A landscape with many valleys, sampled at points; each row gives a point and its height.
A ball rolls from a point to the lowest of its 2 nearest points, and stops where none of them is lower. Distance is the straight distance between rows; heights are no part of it.
<512> h=156: [ 15   3  18  29   4 -13  56 -44 -19 -23  -7  -1 -25 -23   2 -23   9  26
 -19 -52  -5 -21]
<1051> h=262: [ -2 -10 -18   2 -44   3 -10  22  -1 -30 -23   4   7  46 -14  24  35  21
  25  31  -3  -2]
<738> h=549: [ 18  19  19  18  14 -19  -9  21  37  -9  13 -35 -51 -12  10  -5   4 -11
  23  16 -17  -5]
<44> h=499: [-14  -6   5  16   6  21 -41  41  28  -6  -3   8  -5  -5 -43 -22 -29 -15
  29  14  11   4]
<509> h=106: [ -1  11  -8  14 -22 -20  14  21  -2   0  19  38   7  23  16  -6   9  40
  14 -38 -19 -26]
<601> h=575: [ 12  51 -19 -21  35   8  -8 -29 -10 -15  -7   2  35  14 -12  10   5   2
  10 -20   5 -10]
<503> h=583: [-38  18  36  44  -3   3  32  10   2  20   7 -27 -35   2   8   4   5   8
   3  -3 -13 -28]
<36> h=451: [-10  -6 -51 -27  -4  17 -38  -3 -10   8  11  22  54  20 -18   1 -23 -14
   1 -18   9   1]
<373> h=649: [ 14 -36  46 -16   4  -5  18  -1 -22 -37 -34  22  -4  -5   7  12  17  -5
 -36  27  18   7]
<814> h=555: [ 26 -34   5 -21 -28  -3 -48 -48  25 -11 -10 -24  -4  27  -5  -1  29 -19
 -13  23  -2  34]
<752> h=628: [-19  39  44   3  21 -21   3  19  40  29 -12 -19 -25   7  -3  10  -2  12
  24 -23 -14  -4]
<867> h=529: [-20  25  15 -12 -16 -19  18 -29  53 -10  22 -27   4   5  -5  -2 -24 -40
  15 -22  11  25]
<1005> h=406: [ 25  30  44  16  10 -33   7   0  30 -32 -24 -25 -16 -11   7   3   9  -6
  13 -28  18  14]
<5> h=191: [ -2 -11   6  23  10  42  -7  14 -55   0 -17   3  -5  13  -5  26  37  23
  -9  44  15  -8]
<139> h=303: [  6  26 -53  32 -14  15   6  13  -6 -11  30 -18  23 -18  -3 -15   9  -2
  37   3  -2  -1]
<482> h=150: [-28  42   4  37 -22  -3  16  18 -25  15   4  38  33  13  -2  -7   4  45
  23 -32   4 -25]
<856> h=463: [-28  39   4  -2 -30 -10   0  -2  53  13  35 -34  10  31  -6   3   2 -16
  29 -45   6  36]
<801> h=508: [ 33 -14  23  14  50   8  10   6 -52 -20  -4  31 -34 -29  -1 -18   7  19
 -15 -11  -1 -23]
<895> h=27: [ -8  34 -19  -5  -1 -18  16  16  35 -33  28 -14 -23  33 -12   2  -3 -13
  48  -2 -11   0]
<464> h=366: [ 34  -7 -41 -15   3  -7 -26  38  -8  16   8  20  11 -27   5   4  -7  17
  12  22 -14  -6]
<1042> h=202: [-49  20  20   0  -3 -33  21  19 -33  61 -20  42  27 -17 -16 -30 -22  40
  18 -23 -14 -17]
<773> h=552: [  0 -49  -3  -8   9  12   3   7 -14 -19  -4   5 -19 -16   8  -9 -32 -28
 -24  43   3 -16]
<506> h=230: [-32  25  -8 -11  10   5  34   6   3   8   3  -8   7  10   9  13 -14 -11
  14  21  -6 -12]
<211> h=377: [-36   1 -43 -17  15   1  39  -6  20  11  26 -11   0 -26 -13 -21 -56 -39
  28   2   7  20]
<207> h=142: [-33  16   6  -6  17 -14  -3  29 -26  44 -17  44   2   0 -23 -31 -15  35
  34  12 -20 -33]
<808> h=554: [ -1 -24  16  14 -15  14   0  11  -2   1  23   7 -17  27  39  26  12   1
 -33  -3  -4  -9]
<467> h=360: [ -3 -11 -45 -21 -26   0  -1  20 -15  14  21  -1  18  28  12  35  -6   7
   4  37 -18  -6]
<701> h=249: [ 25   4  16 -18  20 -15   3  -6  -3  -8 -25  26  18 -36  -6 -22  -6   9
 -20 -41   3   0]
<46> h=152: [-45  27 -23 -21  -6  -2  11  17  19  40   4  12  27   8 -10  -6  -3  17
  36   1  -8   6]
<449> h=478: [  2  37 -15   9   7  13 -41  17 -15  27  -4  28  54  11  -4  10   7  22
  20 -23  13  -1]
<689> h=475: [ -3  29  -1 -34  23 -10  -4 -24  45  15  -2 -40 -17   1  -3  -2   8 -12
  25  23 -20  10]
<719> h=291: [ 17 -23   6   8   8  11   1  18 -43 -19 -44   7 -20 -13 -17   4  39  30
   7  60  -3  -9]
<655> h=491: [ 11 -21  22 -25 -13 -31 -16 -40  43 -11  -5 -30 -28  20  22  -3  11  -6
  -9  33 -23   2]
<352> h=399: [-12 -10 -10 -43  12   5 -31   4  -1  15 -21  35  32  17 -22   1 -13  10
 -16   0  -4  -5]
<316> h=313: [ 30 -42 -33 -16 -13   3  -3  24 -27 -11  15  19   0  -3  22  23  -3   9
 -27  24  -9   0]
<103> h=526: [-12  -2  27   1   6  11 -20  26   9  22   5   8   0  20  16  20 -21 -11
 -16  -5   8 -15]
<423> h=476: [-54 -13   9   3  -9  17 -16  -4  19  20 -11  15  20  28 -13  -5 -31 -19
 -16 -19   6 -10]
<579> h=339: [  5  18  51  25  17  -9  25   5 -15 -18 -35 -11  -5 -25  -1  -2   8   2
  -8 -15  12  -9]
<431> h=173: [ 10 -38 -30   7 -27  12  16  -5 -30  -2   2   0 -14   5  13   6  56  35
 -14  33 -20  -6]
<159> h=176: [ 16  21 -12 -11   5 -33  21   6  -3   2   0  36  30 -32   7 -12 -23  35
  -3 -61  -2  -2]
<300> h=246: [ 31 -50 -14  -1  -4  10  18   5 -39  -2  12  26 -15 -22  20  14  47  28
 -39  19   4  19]
<790> h=317: [ 24  24  -8  -6 -10 -14  -8 -24  13  15   0 -24  14   1  36   2  43  21
 -14 -44  -9   9]
<679> h=203: [  4  -1  10  22 -15 -27  52 -33  14  13   9 -25 -29 -35   2 -17 -18  19
 -16 -44 -23 -14]
<59> h=547: [ 14  29 -26 -15  34  16 -34   5  -6 -20  10  -9  12  10 -30  11  -6 -31
  22  12  14   6]
<643> h=605: [ 33 -46   5  10 -14   9 -29 -43  11  -1 -13 -16 -35   1   7 -15  55  11
 -16  11  -8  23]
<908> h=419: [  6  15  15 -33  33  -8  -3 -37  12  18 -29 -28 -10  -5  12   2  21   1
 -12  31 -23 -13]
<355> h=536: [ -1  23  25 -14  28  -3 -13 -12  15 -11  -6 -25  27 -21  -3   7 -36 -59
  -4   3  32  26]
<191> h=650: [ 23 -56   5   4 -25  24 -17   8 -23 -11   9   3 -31  16   5  50   2  -5
 -32  52  22  35]
<392> h=602: [-34  13  67  12  -6 -24  19   2  13  30 -17 -19 -25  -6  -6  -9 -12  12
  -9 -26 -14 -10]
<116> h=336: [ -3  14 -41 -23  -4 -16  12  -3  33  -4  28  -7  22 -37 -15 -28 -25 -14
  24 -29  -5  35]
<282> h=141: [-21  13  -1   9 -25 -13  22  20  31 -49 -16  -6  -6  35 -12  -3  24   1
  38  23  -5 -10]
<320> h=285: [-21  13 -33  -1 -11   9   5 -20  14  17  21 -16  43 -18  -8  -9 -27 -19
  -2 -32   2  20]
<871> h=257: [  8   5   4   3 -16 -19  28 -47  10  16   2 -32   3 -26  34  -3  10   7
 -21 -29 -12   3]
<993> h=477: [ 12  46  32   5  13  -9 -26   3  27 -16   1 -39  14  -6   0  14   9 -39
  18  -5  25  28]
<249> h=462: [  4 -35  33 -37  -1 -22  -6 -41  22 -11 -14  -9 -12  14  20   6 -24 -35
 -31  42  -7   9]
<174> h=432: [  5  14   5   5 -16   7 -48  20   9  22 -15   2  26  27   4  20  43  20
  13 -11   0   9]
<150> h=114: [ -2   1 -36 -10 -21 -17  26   5  -3 -15  15  41  27  -6   1 -19 -23  22
   7 -24  -8 -23]
<585> h=229: [-28  16 -25  34   5  21  22  -7 -22  31  16  -3  35 -17   6  -5 -40 -10
 -12 -37  16 -13]
<924> h=359: [-18  -6  22  14 -31  11 -11  20  -3  -6 -31  20  14  27  -5   1  45  25
   4  12   3  -9]
<171> h=596: [ 34 -16   9 -14  20  12   4 -16 -21 -44 -21  -3  -2 -20   2  11  -5 -26
 -20  45  16  -2]
<644> h=350: [ -2  17 -39  11 -35   2  -6  19   4 -25  25 -45  11   0  -7   5  15 -23
  35  34   2  16]
<556> h=570: [  3   8  19  28 -14 -12  21  13  15  17  25 -17 -33   8  37   5  12  19
 -14 -30 -20 -13]
<875> h=170: [-30   5  10   5  -4  22  37 -23 -18  -7  -9 -13  11   0  20   8  -5 -15
 -21  17   7 -22]
<836> h=443: [ -5 -12  22  14  14   9  13 -43  15   1  -9 -15 -20 -32 -14 -32 -29 -16
 -12  -4  -9  -9]
<480> h=115: [-14  50 -26  15   1  -8  17  30  29   1  38   6  -3   3 -17 -12 -19  11
  65 -27   0  11]
<1031> h=588: [  2  16  17  -1  -4   0  11  15  -6 -17  -6   5  35 -23  22  12 -30 -31
 -19 -13  27   9]
<849> h=521: [ 11  22  16   2   6 -23  16 -17  41  27  19 -50 -38 -22  34   9   1  -1
  11   8 -22   4]
<634> h=74: [ -9 -40   8  41 -15  37  11  -6 -21  -7   7 -10 -26   5  15  11  49   9
 -20  36  14   9]
<702> h=500: [ 41  -5 -20   9  -5  19 -60  25 -15 -22   6 -22   8   3 -30  12   3 -22
  17  22  13  24]
<317> h=260: [-10  27 -30  19  15  21  -1   0 -23   1   4  17  12  -7 -21 -19 -10  21
  25  -3  -4 -26]
<609> h=485: [ 23 -34   8  -1 -21  12 -44  21  -6  25 -18  19  10  14   8  29  44  31
 -17   5   6  27]
<306> h=563: [ 20 -51   6 -13 -27  10 -12  27 -36  -2 -30  33  17   0  -7  28  24  25
 -30  30  26  33]
<939> h=395: [  8  18  42  28  24   0  11 -45   6 -33 -37 -23 -33 -23 -24 -26   9  -3
  10  -7   2 -13]
<402> h=172: [-18  40 -34   5  35   0   8  37  13  41  47  28 -16  -1 -29 -12 -48   7
  71 -18  10   4]
<109> h=405: [ 12  27 -40 -28  28 -11   5  16  -7  15   8  -5  20 -43   9  -7  -5   2
  27  18  -7   8]
<943> h=218: [-11  20 -33   6  29   7 -10  19   1  38  25  21  -7   0 -11 -12 -45   5
  25 -24  -9 -18]
<507> h=635: [  6 -46  31  12   3  21 -22 -36   5  26   7   8 -53   4   8 -21  33  21
 -39  -2 -24   1]
<574> h=530: [ 32   4  47  19  39 -17  24  17 -48 -11  -6  15 -44 -13  28   5  36  24
 -14 -16   0  -8]
<1044> h=46: [-42   5 -46 -26  19   7  -3   7  -6  55  -2  39  18   7 -29 -30 -22  19
  38  19  -7 -11]
<876> h=637: [  4 -52  23 -25   0  -3   0  30 -45  -8 -47  49   7  -5  -7   0   5  16
 -34  25   4  -6]
<804> h=482: [ -9 -15  26  20  25   7   5  -5 -30  20 -16  17 -27 -34 -12 -32 -16   8
 -20 -13  -9 -19]
<529> h=518: [-23 -27 -26  18  15  15   3   4 -19  -1   9  13   5   1  15   2 -51 -53
 -27   3  17 -16]
<344> h=424: [ 24 -17 -31  -8 -38  -2 -34  10   1 -23  -4 -49  -4  14 -22  13  31 -16
  21  47   0  29]
<33> h=566: [-18  15 -18 -37   3 -19  45 -54  33 -21  19 -15  18   5  -7  -2 -44 -42
  -2 -31  13  15]
<491> h=553: [-10   3 -28 -41  -7  -6  -1 -29  16 -35  21   1  22  36 -15  -3 -25 -38
  -4 -13   7  -4]
<692> h=580: [ 30 -12  24   8   3  -8  -1  28  11  -9  -4 -24 -37  -1  29  25  27  -6
  -4  36  -3  -1]
<594> h=329: [ 17 -19  23 -36  14  -1 -31 -12   2 -10 -25  25  24   0  -2  -1  -8 -10
 -36 -23   9   3]
<992> h=523: [-25   1 -11  -2   0   7   0 -37  18 -13  10   6   2  31 -19 -13 -36 -18
 -14 -37  -8 -18]
<996> h=397: [ 27 -48  19 -24  -6  -4 -23 -17  15  -1   4   9 -10  -2  23  -1  -8 -18
 -43   3   1  13]
<520> h=611: [ 30 -22   4  10  -9  16 -12   5  -7 -35   9 -16 -36  32   5  36  12 -16
  -5  55   3  -2]
<469> h=431: [-18 -14  -9  -7  12   6  -5  15  24   1   2  -1   3 -21 -23 -22 -46 -37
  11  12   7   8]
<188> h=98: [  2  -3  14  13   9  17  40 -37 -44 -34 -11  16   1   0  10  -5  19   7
 -29 -17   9 -27]
<645> h=188: [-26  32   7  37   7  15  12   0 -26  39  13   9  12  12   5   8  -6  26
  -8 -43   1 -28]
<820> h=687: [ 40 -64 -13   7 -41   5 -23  10  -1 -20  26   0 -26  16   8  21  31  -2
 -26  17  10  34]
<489> h=383: [  9  23  -8   1 -30 -17 -23  -1  34  -4  13 -21  34  13  11   3  28  -8
   8 -48  12  29]
<782> h=363: [ 16   1  23  -8  26   0   1 -10 -30   1 -32  -7 -26  -8  -1  -4  39  25
  -6  26 -15 -20]
<203> h=490: [ -5 -42 -42   1 -14  23 -29  13 -25  -2  17  22  27   9  -3  -2 -37 -29
 -27   1  19   4]

Call two points neighbours if one is among the 2 nearest of the other. Go from one point of each pair to the other, from neighbour to neighbour, staying as low as possible. Name the highest point that can't be avoided.
<1044> and <423>: <33>
<509> and <1044>: <1042>
<1044> and <188>: <506>

Where does a ball stop that starts at each point below?
<702>: <895>
<738>: <634>
<643>: <509>
<33>: <188>
<773>: <509>
<44>: <509>
